Points on a hilly landscape, in no order, each with its height.
A climber steps from a point to whichever of its 2 nearest points has the largest rise for the distance, and stops where none of them is higher. Distance is the straight distance between rows; heights are no part of it.
k_33 height 6.35: 166  96  126  110  129  126  123  145  131  122  122  147  154  151  139  105  145  105  127  135  139  122  118  109  123  95  98  140  120  150  123  148  106  137  129  125  133  142  110  147  133  99  135  137  138  137  141
k_827 height 2.97: 108  116  177  136  155  152  126  106  128  150  144  146  98  133  106  163  90  122  129  144  119  139  118  144  106  133  134  129  132  100  145  96  152  161  129  127  97  128  141  112  112  136  92  133  121  112  140
k_298 height 7.05: 167  106  137  128  126  146  115  112  123  111  130  144  132  152  154  103  171  124  139  140  133  139  126  103  125  111  98  132  110  178  113  156  101  152  122  137  127  147  118  143  129  126  139  111  166  114  120
k_843 height 4.72: 158  111  108  129  153  150  46  141  157  155  153  102  135  147  120  118  88  121  95  132  145  89  125  127  116  158  109  144  135  92  172  137  133  149  125  130  126  156  150  133  153  95  108  195  158  177  160
k_365 height 3.97: 135  154  111  95  118  87  124  130  131  117  129  150  184  110  99  170  91  140  113  77  125  127  100  169  114  136  146  98  122  81  170  149  123  160  137  119  121  127  135  197  143  111  73  139  108  154  189
k_591 height 6.23: 178  152  114  100  109  107  101  121  156  135  151  126  167  127  138  138  132  147  151  98  146  119  96  161  136  115  109  133  141  108  155  155  106  136  126  139  123  147  125  158  162  106  87  125  141  140  181
k_283 height 6.06: 67  157  163  196  123  157  165  115  115  131  134  105  69  136  132  137  165  139  133  149  115  157  140  117  125  158  166  112  155  143  100  109  122  97  123  105  97  109  160  98  126  190  147  86  122  87  57
k_900 height 5.21: 136  139  149  128  133  119  164  151  110  100  96  161  148  116  142  139  107  94  82  143  103  155  92  122  98  94  156  118  119  135  109  120  154  135  135  87  125  89  111  152  91  158  151  108  100  96  114
k_779 height 0.64: 151  153  87  135  131  135  68  131  150  146  147  96  158  136  139  119  113  149  121  122  139  101  131  139  121  165  112  137  146  90  156  155  116  123  115  156  147  165  140  116  181  100  111  161  140  192  158
k_164 height 3.42: 130  116  91  125  141  127  126  165  99  116  113  151  164  128  121  95  111  117  105  122  125  136  134  116  97  109  116  121  102  120  145  140  106  140  135  134  155  139  115  163  144  74  140  144  165  165  140
k_433 height 6.27: 117  109  129  187  119  145  109  149  118  140  104  104  78  147  134  115  146  165  71  161  150  132  126  109  141  191  163  92  133  134  130  150  98  125  136  98  99  97  163  95  134  168  179  157  152  116  98
k_517 height 6.71: 158  148  104  103  90  103  121  138  155  135  128  149  182  123  147  128  147  139  172  103  129  139  97  158  135  89  135  125  148  127  125  166  117  117  118  133  143  135  72  150  165  110  113  101  118  138  161
k_582 height 6.54: 83  136  147  184  161  156  146  130  89  148  128  129  87  132  117  138  117  137  125  135  101  162  143  125  93  153  152  117  121  110  140  99  137  129  141  135  119  107  150  116  127  163  136  99  134  107  103
k_241 height 6.02: 163  116  106  158  142  184  64  120  126  135  132  102  120  162  162  109  140  150  106  152  144  128  142  102  109  169  105  133  124  137  134  160  102  143  125  143  113  148  148  109  156  123  146  144  189  152  119
k_804 height 6.83: 121  114  92  156  117  131  123  151  115  130  100  96  98  142  138  118  136  174  93  158  147  125  145  119  148  177  152  97  119  127  134  146  106  126  132  124  113  113  145  85  130  145  192  155  144  141  112
k_614 height 4.55: 141  119  142  89  134  93  130  137  141  127  126  145  151  109  98  153  92  118  120  105  132  112  106  148  132  112  120  126  129  94  149  117  132  144  135  113  123  124  130  159  125  118  85  147  90  130  167
k_696 height 8.04: 78  166  151  105  133  143  162  74  150  133  166  105  112  99  112  132  149  103  213  97  116  117  146  128  146  117  114  148  149  128  108  100  153  80  108  164  143  159  153  111  121  137  84  91  91  99  120
k_928 height 4.46: 120  149  80  122  102  93  147  150  128  131  125  121  152  120  126  133  132  146  159  110  126  119  153  136  149  134  139  135  132  109  131  136  130  104  126  133  154  141  108  124  140  101  128  120  117  161  144
k_362 height 8.51: 113  170  162  88  114  120  161  76  156  115  162  114  140  80  123  138  157  96  222  89  110  117  130  135  143  96  97  145  140  139  105  119  140  86  114  162  155  147  130  144  137  133  71  80  84  87  148
k_584 height 7.66: 94  144  139  111  147  132  138  73  135  134  163  100  102  102  104  143  144  93  208  105  100  112  169  133  133  127  105  161  113  124  126  102  141  100  124  171  151  165  141  112  138  110  88  116  113  122  116
k_842 height 6.40: 100  128  103  170  138  132  112  147  89  148  112  110  109  131  133  125  109  161  93  143  119  133  147  120  126  174  154  112  120  98  153  131  122  131  142  140  122  118  147  100  137  141  156  138  146  144  119
k_66 height 4.52: 106  166  205  96  148  121  172  106  126  113  132  140  139  97  135  157  95  91  144  114  109  146  111  145  120  84  138  132  141  97  106  109  160  127  111  125  128  119  115  149  117  150  82  104  48  89  134
k_894 height 2.93: 103  105  128  157  164  163  104  85  110  113  148  99  78  138  130  121  174  117  159  152  119  126  177  91  113  152  96  150  104  177  103  120  110  117  139  159  135  160  147  95  139  122  139  122  183  125  57
k_296 height 5.49: 165  104  102  141  125  157  79  132  143  120  131  122  119  166  159  109  166  146  122  150  155  113  137  100  136  139  105  132  130  160  116  167  105  129  116  135  127  150  122  108  150  103  159  151  177  154  113
k_699 height 5.47: 136  147  185  115  138  122  172  121  108  84  96  130  143  109  156  139  122  84  112  157  112  160  108  120  104  81  144  129  114  154  102  116  148  139  112  105  121  90  105  142  92  179  145  96  81  91  102
k_760 height 6.07: 85  179  146  144  128  156  159  91  104  127  138  124  110  118  129  118  136  120  175  114  92  159  133  125  111  119  132  126  112  139  121  100  138  120  116  150  141  122  136  131  113  178  109  65  133  95  120
k_425 height 2.13: 130  116  126  138  116  134  122  120  138  148  131  123  105  149  135  138  124  172  118  132  153  113  123  137  153  150  138  131  158  131  120  121  146  128  116  115  100  114  138  90  111  156  136  136  113  119  130
k_797 height 7.28: 153  123  108  98  98  90  133  153  151  132  126  158  185  110  130  120  150  103  153  108  124  121  115  138  126  76  124  132  136  125  120  166  103  94  129  124  150  132  82  154  164  84  119  133  106  144  148
k_246 height 2.52: 126  133  134  154  140  139  144  141  93  119  102  143  120  137  118  146  108  143  88  143  128  160  93  138  93  143  166  104  112  124  146  118  135  164  145  90  94  91  138  142  85  167  144  123  130  104  124
k_157 height 6.00: 146  91  71  124  122  148  83  147  161  137  119  93  108  161  139  94  158  153  86  173  174  103  150  93  175  156  123  95  127  134  119  167  112  116  118  141  126  142  145  76  132  103  203  206  169  165  98
k_535 height 6.85: 132  156  144  92  107  111  164  98  136  83  138  106  151  105  135  128  169  110  188  115  115  129  143  139  143  83  99  140  120  179  102  128  119  120  131  163  152  128  93  151  116  150  125  69  119  106  132
k_289 height 4.68: 113  179  159  109  130  123  168  114  109  117  133  135  148  95  151  141  116  108  162  88  96  142  108  142  134  94  137  132  141  115  92  119  168  107  102  120  136  117  108  149  115  146  89  81  64  104  136
k_948 height 4.79: 134  139  96  115  103  97  156  147  129  133  121  134  161  127  127  138  117  152  131  105  136  124  106  152  154  119  139  124  148  118  128  130  143  123  117  117  133  122  110  131  111  127  122  121  101  137  157
k_897 height 3.98: 110  129  136  113  146  92  156  146  113  105  126  164  154  101  109  129  114  99  138  92  101  132  133  134  108  103  127  129  107  108  132  124  126  127  135  132  149  128  112  170  142  103  98  117  101  130  151
k_456 height 4.34: 120  84  100  133  119  129  82  150  152  170  115  109  96  137  119  104  103  152  68  152  153  99  133  123  163  169  139  118  136  112  132  126  138  120  140  114  121  115  149  81  125  124  166  193  135  149  128
k_373 height 1.82: 139  102  114  117  102  117  113  159  149  150  97  141  126  141  118  120  90  139  81  118  158  120  88  144  138  122  144  122  150  130  119  117  147  131  137  96  123  101  123  123  103  132  141  158  104  125  147
k_97 height 5.86: 163  105  106  140  99  142  108  132  147  117  114  126  120  157  146  112  179  159  117  147  162  128  122  110  154  149  131  101  118  158  117  161  98  152  115  120  108  134  130  101  121  135  176  136  169  134  121
k_873 height 6.55: 137  110  125  156  159  159  82  122  116  140  136  128  113  144  150  112  123  126  124  141  123  125  148  100  103  161  101  154  118  138  129  134  114  129  129  144  129  152  148  116  151  103  118  140  168  137  116
k_207 height 5.35: 150  116  143  99  141  97  125  127  146  116  148  137  147  110  103  128  140  85  149  110  121  95  143  129  125  110  95  144  115  119  138  137  117  128  143  131  134  155  125  160  154  76  91  152  116  137  145
k_349 height 5.79: 93  167  132  146  138  145  135  85  102  127  142  112  103  118  106  124  128  136  190  104  105  148  143  131  118  144  117  135  108  128  144  98  125  132  132  175  141  146  149  115  120  168  103  81  156  119  144
k_639 height 2.40: 134  143  133  139  119  126  148  122  109  134  106  120  122  135  128  161  105  171  108  125  132  147  86  156  122  143  167  111  140  127  140  114  158  157  129  102  91  90  142  130  82  181  132  103  117  93  137
k_466 height 1.20: 148  99  89  109  99  122  99  186  165  175  109  154  156  146  121  94  119  117  89  116  161  120  95  132  136  88  123  114  148  133  118  155  118  113  133  112  146  128  108  132  148  76  152  188  130  160  139
k_255 height 3.71: 126  165  91  116  117  101  125  137  128  134  134  124  166  118  115  147  102  156  132  81  129  122  113  167  115  146  140  107  120  78  170  146  123  143  124  140  139  141  135  160  164  107  88  121  110  176  190
k_217 height 3.12: 119  102  147  121  148  125  115  118  147  155  143  129  107  129  95  145  88  133  112  127  131  103  124  151  135  146  125  137  139  81  153  98  153  152  130  125  110  130  151  123  114  126  97  168  114  133  157
k_10 height 3.15: 156  108  88  122  138  140  98  173  121  131  106  140  155  158  124  95  110  121  90  129  158  125  122  106  111  126  118  107  114  123  151  135  105  146  130  124  139  127  130  149  126  79  159  165  171  156  144
k_212 height 5.19: 159  147  169  97  121  120  157  115  114  91  109  145  162  117  162  134  124  111  138  136  125  155  100  123  128  77  127  127  125  154  102  131  140  148  121  115  127  107  95  152  93  169  127  87  99  93  128
k_155 height 3.65: 93  119  143  152  141  118  163  152  99  136  112  146  107  125  107  144  100  120  83  145  113  138  124  126  117  131  158  121  134  111  124  98  151  127  132  96  127  95  131  123  91  141  148  128  107  116  107
k_654 height 5.56: 139  154  113  126  82  117  171  136  118  102  97  141  156  126  169  126  174  123  133  137  123  154  107  131  133  89  166  116  136  168  82  150  139  116  120  94  138  96  79  132  102  158  170  75  109  124  107
k_588 height 6.24: 112  129  100  127  96  101  154  161  127  154  110  157  131  121  138  127  107  125  106  116  131  115  115  134  149  101  160  128  166  127  98  128  169  88  125  89  150  106  95  118  130  107  143  137  90  130  121
k_552 height 4.19: 87  124  164  115  149  107  162  121  108  114  132  152  119  93  98  135  108  79  148  116  100  125  155  133  111  109  117  148  110  109  124  104  137  127  134  138  150  143  125  150  134  92  91  119  93  120  119
k_927 height 7.67: 140  110  79  131  113  121  115  135  144  134  116  100  121  144  126  126  139  173  124  149  155  116  145  128  166  162  123  121  125  119  139  142  118  143  127  143  116  137  135  90  111  134  173  159  149  166  131
k_437 height 4.94: 143  148  181  111  111  145  146  93  127  112  125  136  143  130  167  138  148  123  156  135  126  152  104  123  136  90  114  139  136  163  90  141  128  142  104  134  119  121  118  131  113  178  118  85  113  75  114
k_453 height 4.86: 107  116  152  141  166  146  99  121  113  150  146  144  114  127  114  139  91  118  136  120  113  120  150  129  100  141  115  145  119  94  148  107  140  144  128  145  134  153  147  129  156  98  88  140  134  147  141
k_567 height 3.37: 104  131  158  137  143  138  160  111  116  134  136  137  110  120  119  139  126  115  139  132  111  129  140  128  119  118  125  149  128  124  119  103  144  129  119  135  132  126  126  110  114  143  113  113  108  103  116
k_778 height 6.72: 108  173  154  144  105  148  171  100  114  99  120  119  120  121  151  123  181  131  156  130  116  161  133  118  131  116  146  124  125  177  94  119  127  124  117  132  130  106  123  132  103  195  142  47  119  89  92
k_976 height 0.52: 159  137  109  130  131  143  80  129  140  154  140  124  147  148  142  125  108  160  125  119  143  116  113  136  122  150  117  143  137  114  154  141  120  145  118  149  120  149  140  123  159  124  112  148  156  160  169
k_178 height 5.78: 154  96  139  102  158  120  120  146  134  124  125  153  151  125  110  118  113  93  112  119  128  112  128  114  110  100  101  132  108  127  143  131  106  144  144  123  134  148  126  159  131  79  102  159  135  136  149
k_694 height 5.66: 115  134  173  192  125  137  160  144  113  115  107  130  87  130  135  134  150  119  87  156  123  158  125  110  112  144  171  97  129  148  112  123  113  122  138  75  98  85  142  120  109  173  160  102  127  86  71
k_306 height 4.83: 139  135  112  106  130  86  159  139  114  117  120  132  157  118  98  158  107  131  131  107  115  130  122  157  124  127  138  120  109  90  160  119  132  156  135  125  129  133  122  156  99  125  100  126  110  136  176
k_473 height 3.32: 96  100  124  136  146  115  120  150  125  164  122  139  96  122  105  135  67  144  88  129  132  104  128  143  125  155  150  128  134  84  143  100  160  132  138  116  123  116  138  111  134  107  116  166  102  145  143
k_324 height 4.26: 161  133  130  77  125  89  116  143  174  128  131  162  173  110  103  148  98  108  109  83  132  116  98  157  126  113  129  114  126  94  171  141  110  142  136  113  117  134  135  187  157  93  75  155  102  149  184
k_751 height 7.16: 163  151  82  108  105  97  104  116  166  110  163  106  168  108  132  125  184  116  186  108  133  113  150  157  137  114  92  129  123  126  147  161  85  98  126  165  145  168  89  141  176  67  123  120  147  173  153
k_261 height 3.07: 85  110  139  133  162  144  135  81  112  109  157  99  85  114  104  124  157  96  182  143  108  129  191  110  113  130  92  153  98  163  113  101  122  101  139  168  141  158  143  100  128  111  124  111  155  117  75
k_484 height 1.35: 170  106  94  90  113  124  93  169  163  147  117  151  174  149  121  108  108  124  96  109  149  131  83  144  115  96  118  120  130  119  139  146  111  141  130  117  129  132  112  162  139  90  130  165  140  154  171
k_705 height 6.39: 90  176  141  159  130  146  177  115  88  113  122  125  114  115  152  115  146  112  146  121  93  168  132  117  102  125  165  131  125  151  103  102  153  105  121  120  137  94  126  135  114  190  132  51  112  107  97
k_489 height 3.73: 108  125  119  121  151  105  145  168  90  100  122  170  155  107  99  122  103  93  112  108  103  132  142  127  88  122  123  117  92  110  150  126  121  139  150  135  161  139  122  182  143  76  110  143  131  155  141
k_715 height 0.93: 127  122  95  134  105  128  87  140  152  168  137  120  127  144  142  115  121  164  115  136  136  97  139  122  156  152  132  150  154  113  126  146  132  96  119  148  138  137  123  88  164  105  138  161  131  164  128
k_14 height 5.33: 155  115  134  116  149  146  84  111  157  146  166  123  125  135  134  139  131  117  146  118  121  96  135  133  122  137  93  170  135  127  140  131  140  114  124  137  126  171  138  134  160  101  77  150  147  143  143
k_214 height 5.01: 125  73  105  146  123  148  95  158  127  143  115  107  70  149  128  94  152  136  65  180  162  114  153  70  160  162  124  83  128  146  125  144  99  123  139  122  122  114  169  90  130  99  194  201  174  133  61
k_602 height 3.64: 165  112  101  100  134  112  122  126  151  117  137  105  140  139  111  136  143  131  134  130  146  104  137  132  155  136  103  141  123  121  152  128  117  143  130  142  118  148  129  124  117  99  125  162  144  154  150
k_491 height 2.27: 141  133  135  117  101  124  143  119  138  136  117  128  130  141  135  146  119  173  116  123  151  123  93  151  163  137  145  128  160  131  117  116  152  140  113  97  100  105  124  121  92  172  129  115  102  97  149
k_299 height 4.20: 108  115  91  130  119  99  146  129  124  140  136  123  128  122  131  130  141  135  151  137  126  107  168  120  159  136  123  148  131  126  124  126  126  92  135  151  156  145  117  100  134  91  139  137  122  155  108
k_126 height 4.02: 121  91  117  139  132  129  121  151  128  151  105  115  97  141  101  126  97  146  83  156  148  112  131  124  142  157  136  118  129  103  150  108  145  151  146  113  103  116  151  98  98  136  161  179  128  137  128
k_128 height 1.06: 131  104  97  120  110  118  96  161  153  171  124  142  131  144  127  103  105  147  88  132  156  103  114  133  144  132  126  132  157  122  122  141  131  104  126  120  137  129  118  113  150  91  141  174  122  155  138
k_258 height 5.73: 185  124  113  104  120  128  82  121  172  133  167  118  155  145  144  135  153  127  150  119  143  104  119  142  139  128  97  154  147  131  141  154  119  126  119  142  123  164  114  139  164  102  98  148  150  154  161
k_115 height 7.09: 113  114  130  164  132  152  121  134  100  127  119  130  107  144  151  103  145  142  131  141  122  136  152  96  109  144  116  143  113  151  128  144  104  122  132  142  140  136  135  117  148  120  146  114  169  127  95
k_866 height 0.79: 137  123  81  127  128  133  60  136  145  156  149  103  131  128  148  108  107  147  109  144  137  88  157  124  151  166  119  142  142  94  138  153  131  92  119  163  156  165  133  91  189  88  132  180  141  193  138
k_814 height 5.48: 115  153  127  136  137  123  148  113  99  128  130  112  124  125  107  152  114  148  153  108  114  144  135  143  112  139  129  122  110  113  160  112  133  158  129  155  123  139  141  134  109  154  109  101  141  135  154
k_720 height 1.51: 142  114  117  102  134  121  105  162  142  140  113  169  163  135  105  125  79  133  81  96  141  127  85  143  112  116  136  116  131  111  150  132  139  143  136  108  126  111  130  165  143  109  108  161  119  146  181
k_581 height 6.29: 71  128  164  190  140  160  125  131  104  163  135  113  63  138  127  132  116  152  114  156  117  145  144  126  111  171  165  118  140  115  125  105  126  112  130  119  100  106  149  93  138  165  142  123  129  97  87
k_264 height 6.28: 129  127  122  102  112  108  153  85  153  84  146  104  144  115  126  134  177  121  178  128  133  108  164  132  152  104  95  148  124  176  104  128  115  112  128  154  141  150  105  123  109  119  150  101  130  129  120
k_198 height 2.71: 110  100  168  156  149  159  132  97  129  130  141  129  82  146  134  135  161  117  132  168  130  127  149  104  119  138  116  145  127  161  108  112  114  134  124  124  104  135  153  97  122  141  134  125  145  95  73
k_234 height 2.92: 158  89  100  130  128  147  90  163  150  144  101  130  135  163  129  95  118  149  74  132  174  136  111  110  133  133  130  103  124  140  139  144  106  148  131  104  122  116  136  125  113  108  179  174  166  146  137
k_665 height 8.00: 95  180  162  89  124  119  166  89  123  105  144  128  140  70  111  119  141  79  205  75  98  132  133  133  124  93  104  130  114  123  114  126  130  100  131  162  169  144  127  173  161  121  62  74  83  99  144
k_759 height 4.91: 184  103  110  76  131  86  113  130  177  113  156  117  156  110  107  133  159  78  144  110  136  89  125  135  146  98  87  128  121  123  161  144  93  121  147  123  131  162  123  154  148  70  106  167  129  145  157
k_72 height 2.87: 129  135  174  131  162  143  142  107  109  116  134  147  123  134  112  159  97  129  131  138  110  157  111  137  99  124  131  118  113  110  153  101  137  174  135  128  96  118  127  143  99  163  105  114  138  95  139
k_909 height 4.40: 189  106  107  96  142  134  63  143  175  148  140  121  151  155  117  112  115  118  101  116  165  103  97  125  132  126  97  135  143  115  165  138  128  150  130  114  121  154  141  155  136  88  116  190  155  160  162
k_852 height 4.37: 93  153  186  98  155  125  171  98  121  103  136  143  133  89  107  146  110  76  169  111  92  147  132  136  112  96  120  139  111  109  115  101  145  127  122  142  149  132  125  149  134  132  75  98  77  95  124
k_112 height 6.37: 117  152  169  120  117  129  177  95  108  77  125  113  135  107  152  117  171  100  165  135  112  153  147  120  123  88  117  144  114  193  85  126  120  128  117  137  150  115  110  137  97  173  143  61  124  89  91
k_674 height 5.75: 114  171  174  118  119  124  185  110  114  91  117  121  150  106  174  132  133  87  134  139  108  152  134  117  121  77  137  133  138  149  82  122  164  102  101  120  137  94  102  127  107  166  132  72  72  86  84
k_3 height 3.49: 85  114  128  135  133  116  150  142  111  159  122  141  90  120  112  130  89  129  96  136  121  106  146  127  140  141  147  135  147  103  117  97  161  106  134  110  137  118  136  99  124  114  135  150  94  124  101
k_42 height 6.68: 139  119  104  104  97  104  138  175  143  141  104  164  174  119  130  113  130  110  114  119  140  124  99  135  141  79  141  128  151  128  108  150  137  97  128  101  151  115  84  144  142  92  138  140  96  133  131
k_25 height 6.74: 163  144  110  116  96  123  109  125  150  157  137  133  163  137  148  131  123  170  153  99  149  134  94  162  152  122  134  132  168  118  129  146  131  126  108  135  128  131  108  131  160  125  103  110  128  135  171
k_29 height 2.81: 112  93  148  149  141  154  126  86  129  104  140  120  84  148  144  124  198  123  142  167  136  119  171  92  130  140  103  147  121  187  82  130  108  115  126  129  126  145  147  106  126  123  147  120  156  113  48
k_883 height 3.22: 92  119  134  140  155  133  140  104  105  124  141  113  104  127  120  132  139  116  159  133  103  127  171  121  115  140  109  148  112  133  130  102  129  124  130  153  135  146  141  110  124  121  121  116  140  123  108
k_435 height 4.08: 169  106  113  91  140  117  98  136  163  138  143  118  149  135  91  133  95  129  97  112  158  107  99  147  146  133  115  128  132  99  175  124  131  165  136  117  105  139  147  146  122  106  97  181  141  154  185
k_536 height 5.24: 145  154  113  114  88  106  169  123  121  95  116  130  167  122  153  135  161  143  169  122  131  150  121  141  150  98  141  115  132  153  108  142  127  132  120  123  134  109  85  134  100  156  150  75  120  121  136
k_864 height 5.45: 123  151  162  169  121  139  161  148  105  114  103  143  113  126  152  136  126  115  80  148  100  160  101  125  98  119  173  116  139  147  98  117  155  114  132  68  112  82  127  136  113  166  150  97  107  88  92
k_791 height 5.42: 133  88  81  147  127  154  100  149  130  118  112  89  93  143  154  85  175  147  86  178  165  116  158  75  159  168  121  85  109  146  122  167  86  120  125  143  124  131  154  90  139  102  205  179  188  151  79
k_300 height 4.69: 120  82  94  141  122  130  99  165  122  154  115  123  92  141  130  95  117  138  68  164  147  104  141  95  161  157  126  116  144  131  123  137  122  105  146  123  136  116  148  81  137  97  186  192  154  140  87
k_822 height 1.98: 124  95  118  126  95  126  110  143  163  165  122  118  104  142  132  124  103  164  90  132  169  94  108  133  169  142  147  127  172  133  111  114  150  117  133  101  115  114  121  101  116  139  147  164  102  133  141
k_356 height 5.02: 152  110  123  123  151  154  55  121  160  165  159  120  112  145  126  138  98  133  112  132  139  85  130  133  137  160  107  163  156  109  147  127  153  131  124  136  116  156  138  110  161  122  89  174  138  165  153
k_154 height 6.01: 87  144  143  214  112  153  125  141  107  153  118  108  64  140  142  131  142  176  98  147  125  141  131  122  124  176  178  105  152  130  109  139  129  104  131  96  99  103  159  103  155  173  154  112  128  94  80
k_833 height 6.26: 135  118  113  158  95  129  140  134  122  119  110  127  110  148  143  123  164  158  109  148  138  131  136  110  151  143  145  110  126  158  103  146  110  134  129  107  117  111  135  107  104  147  172  119  142  118  102
k_471 height 5.08: 115  120  138  131  168  153  84  104  129  142  163  127  100  126  122  141  125  100  162  129  109  113  159  121  111  148  96  168  124  115  129  121  140  108  125  151  138  172  149  115  154  92  90  148  135  134  115
k_914 height 6.25: 80  143  180  178  140  155  165  111  108  131  136  126  88  138  124  136  140  109  130  148  112  149  136  123  106  131  147  124  131  138  96  96  133  115  119  114  109  106  142  99  114  168  136  91  109  83  71
k_325 height 3.95: 123  91  117  122  136  120  129  125  134  127  131  112  120  129  117  130  133  122  133  140  135  108  157  118  156  141  108  147  133  133  129  113  132  120  126  135  127  142  141  103  115  110  135  160  131  149  112
k_850 height 8.10: 161  148  93  108  98  91  113  137  169  126  150  138  185  101  127  127  158  110  172  94  133  119  120  154  124  95  112  122  127  106  150  169  79  110  130  137  145  151  85  158  186  69  104  135  129  162  165
k_757 height 1.66: 124  113  113  124  127  131  87  162  139  155  106  150  124  137  99  116  54  153  63  110  156  122  83  151  114  139  155  116  134  107  151  116  150  152  148  98  118  98  132  143  119  131  133  169  122  136  167
k_661 height 7.44: 111  164  149  98  124  115  157  96  109  97  143  125  144  87  125  117  141  90  196  96  90  140  143  129  118  96  107  139  100  153  114  121  122  119  135  168  174  139  111  164  131  150  100  62  118  107  151
k_997 height 3.81: 121  95  134  136  145  123  150  155  109  128  105  132  108  131  90  135  105  115  95  154  139  123  137  116  125  129  133  119  116  121  142  94  129  150  134  101  112  107  144  121  71  127  162  157  130  118  121
k_326 height 5.87: 116  103  151  179  123  136  141  147  117  133  102  126  86  142  125  131  138  139  78  163  136  135  116  114  121  152  156  106  129  135  130  123  113  141  142  86  94  98  149  113  104  158  176  144  133  92  87
k_279 height 5.16: 127  149  103  131  117  118  143  135  104  126  119  132  145  130  121  146  101  157  135  108  122  144  111  155  123  148  152  127  126  100  152  123  148  147  126  128  122  121  129  140  105  150  121  122  123  141  166
k_652 height 5.90: 120  143  103  157  92  123  162  145  112  122  108  140  128  131  155  121  155  146  127  130  121  154  127  114  142  133  163  125  139  158  99  140  141  104  117  105  138  100  110  114  114  158  165  89  125  117  100
k_586 height 6.76: 135  111  66  121  119  127  83  132  158  131  141  87  121  144  142  119  152  160  119  165  157  101  158  112  179  171  125  125  137  118  126  151  125  99  124  167  122  143  134  72  142  110  178  178  155  174  113
k_170 height 6.31: 147  132  98  103  111  98  127  105  160  113  161  104  147  117  127  128  180  128  190  121  122  112  150  142  152  112  89  152  132  150  119  143  105  102  127  159  142  151  102  125  143  97  129  123  147  157  138
k_732 height 2.75: 159  148  153  101  153  126  147  111  95  96  122  138  152  130  114  154  92  143  131  122  116  163  103  137  113  121  137  105  88  125  155  115  127  198  148  133  98  109  123  167  79  171  123  93  148  101  153
k_749 height 4.93: 137  166  134  107  113  113  161  116  121  114  121  140  166  116  149  128  139  126  172  98  113  153  115  145  137  99  127  128  132  134  114  137  139  121  117  132  137  114  93  153  123  145  107  77  105  116  151
k_847 height 6.05: 103  180  174  122  138  142  180  105  92  92  118  123  126  94  152  119  133  87  156  122  81  169  130  122  93  90  140  131  115  158  98  109  157  114  112  139  148  105  113  141  112  190  121  54  100  90  97
k_509 height 2.64: 139  142  153  126  158  131  131  134  91  94  115  152  142  121  116  153  86  139  97  135  107  174  93  136  83  121  167  97  91  121  156  120  137  179  157  101  98  90  132  177  73  183  134  107  135  102  138
k_965 height 6.87: 86  138  121  184  156  141  132  137  76  133  113  119  112  124  115  122  114  140  135  133  96  147  158  116  97  168  145  120  103  106  162  111  123  138  137  156  137  130  143  121  133  140  137  115  152  139  114
k_979 height 3.50: 111  135  158  127  140  120  162  129  121  128  122  144  122  120  122  150  96  116  111  139  117  132  115  143  117  107  140  131  142  111  113  86  158  126  119  104  120  106  120  122  101  156  114  117  82  104  120
k_908 height 7.72: 126  114  147  155  130  154  128  115  101  100  127  126  118  133  148  104  173  119  148  139  112  145  153  102  105  120  110  137  100  177  117  127  96  137  134  142  141  134  121  139  129  140  147  83  175  118  104
k_394 height 4.75: 165  128  188  120  110  151  143  86  139  101  125  138  122  145  158  139  162  140  138  152  139  148  114  117  145  112  123  126  121  176  108  137  112  164  115  117  102  121  129  123  96  176  131  100  141  78  118
k_752 height 4.67: 122  143  165  122  162  139  106  98  124  130  155  148  127  125  101  149  101  109  164  105  105  133  135  138  100  131  105  148  108  97  156  116  131  152  133  155  137  160  153  155  154  112  66  118  135  128  155

Where does a climber stop that starts at each point below?
k_827: k_927
k_10: k_833
k_866: k_927
k_822: k_927
k_435: k_25

Call two points neighbours if one is among the 2 nearest of the other. Go from one point of each pair to the other, from neighbour to neighbour, staying as high as possible. Name the lowest point that can't be avoided.
k_699 and k_804: k_900
k_362 and k_850: k_264
k_797 and k_25: k_517
k_833 and k_908: k_296
k_804 and k_965: k_842
